Each row is a point on a landscape with many valleys, with its height.
From any point a ball rolls to the lowest of the 3 points nearest to it. It stops when none of these is lower. Distance is the straight distance between rows; heights are no part of it.
<423> height 1.66: [  4  26 -11  40 -10 -30  17  56  35 -15]
<310> height 1.21: [-10  -6  10  51  -8 -29 -16  80  66 -23]
<373> height 1.81: [-10 -23  -3 -30 -18  62 -12 -50  -4 -11]
<569> height 5.28: [-23 -32  20 -22  29   0 -37 -52 -29  15]
<613> height 3.92: [-13   3  26  -1  32 -75 -12 -15 -44  24]
<314> height 5.80: [  2  39  19 -12  -7   2  26  -7  -8   6]
<21> height 5.20: [-23 -16  31 -24  30 -14 -22 -47 -33  18]
<432> height 2.30: [  0 -32 -20 -29 -34  77  -7 -44  -2 -18]
<239> height 2.27: [ -4 -55 -40  -9  -6  71 -14 -51  -6 -24]
<44> height 2.29: [  5  38   8  14   2 -30  30  19  -3  -2]
<133> height 2.96: [ 11  19   8 -47 -50  64  11 -27   3   4]
<59> height 1.93: [  1 -71 -53   6  18  57 -14 -51 -14 -20]
<498> height 3.68: [ 27  54   2 -28 -44  28  44  23   6  10]
<31> height 2.00: [-17 -16  21  46  -5 -23 -26  84  75 -25]
<204> height 4.78: [ 13  48   9 -16 -21   9  37   9  -2   8]
<251> height 0.93: [ 34  46 -24   1 -47  12  44  65  30   0]
<573> height 1.65: [ 12  26 -19  34 -25  -9  21  78  47 -20]
<103> height 4.29: [-16   4  30 -13  28 -40  -8 -29 -35  19]
<179> height 1.22: [ 25  34 -23  16 -38   4  38  77  40  -6]
<135> height 0.53: [ -7   6   0  50  -7 -37  -6  69  58 -23]
<308> height 5.71: [  5  31  17 -32 -23  34  19 -22  -9   6]
<527> height 4.32: [-22 -39   8 -22  18  30 -29 -58 -17   1]
<210> height 8.30: [-10  19  27 -20   6   3  10 -26 -19  10]
<14> height 7.26: [ -6  16  23 -30  -3  25   4 -39 -14   3]
<311> height 1.05: [ 17  40 -11  22 -18 -13  34  52  22  -7]
<100> height 4.88: [-19  -3  29 -22  21  -7  -8 -39 -28  13]
<401> height 2.87: [ -2  29  11  22  13 -56  18  10  -8   4]
<357> height 1.37: [ -3  19  -5  47  -1 -48   9  52  35 -15]
<473> height 3.27: [ -6  22  19  12  21 -59  12  -5 -20  12]
<424> height 3.12: [ 36  53   3 -35 -53  36  40  23   8  14]
<189> height 1.00: [  0  32  15   0   4 -21  28  -1 -12   8]
<110> height 1.29: [  4  18 -10  41 -20 -20  12  72  49 -21]
<111> height 2.83: [ -3  19   2  38  10 -70   9  26   7  -1]
<284> height 4.95: [-18 -20  22 -25  19  20 -18 -49 -19   6]
<479> height 1.40: [ 52  48 -24 -26 -62  26  53  62  28  22]
<257> height 1.46: [ 10  43   1  19  -8 -22  35  35  13  -5]
<182> height 1.72: [ 17  23 -22  29 -35   3  21  87  53 -19]
<492> height 2.12: [  4 -81 -52  14  37  45 -29 -54 -16 -13]
<525> height 5.00: [-18 -66  -1 -13  42   4 -60 -57 -27  11]
<93> height 5.41: [-22 -46  24 -22  43 -18 -56 -51 -43  21]
<507> height 0.98: [ 20  40 -21  18 -29  -6  36  66  30 -10]
<274> height 6.09: [-15 -64  20 -25  51 -36 -83 -44 -60  29]
<407> height 0.70: [ 28  50 -15   6 -35   5  42  54  19  -3]
<233> height 1.90: [  7  33  -5  35  -3 -36  24  39  16  -7]
<130> height 4.80: [-21 -60  -9 -11  30  24 -41 -58 -20  -2]
<598> height 0.58: [ -4   3  10 -37 -28  57  -1 -42  -4  -5]
<363> height 4.99: [-15 -81 -24  -2  45  19 -57 -56 -23   0]
<89> height 2.41: [  0  30   3  30   7 -55  19  25   7  -2]
<587> height 0.94: [ 23 -71 -76  22  32  61  -3 -44 -22 -18]
<442> height 5.34: [-19 -72   3 -13  49  -9 -73 -53 -40  18]
<454> height 6.02: [-16 -27  32 -23  41 -54 -44 -37 -56  33]
<38> height 3.65: [-19 -28  12 -21  11  35 -19 -55 -13  -4]

Two balls start at each pair of points below. Name the first point that both come to, or write none.
<239> and <569> -> <373>
<233> and <103> -> none
<573> and <423> -> none
<284> and <613> -> none
<182> and <111> -> <407>

Where does a ball stop that starts at each point below?
<363> -> <598>
<89> -> <407>
<93> -> <598>
<424> -> <407>
<274> -> <598>

Call two points neighbours if one is among the 3 nearest of the other. Go from one point of each pair to the other, from neighbour to neighbour, staying as low as possible. Name the highest point that can't be avoided.
<135> and <189> -> <44>
<587> and <598> -> <239>
<135> and <407> -> <573>
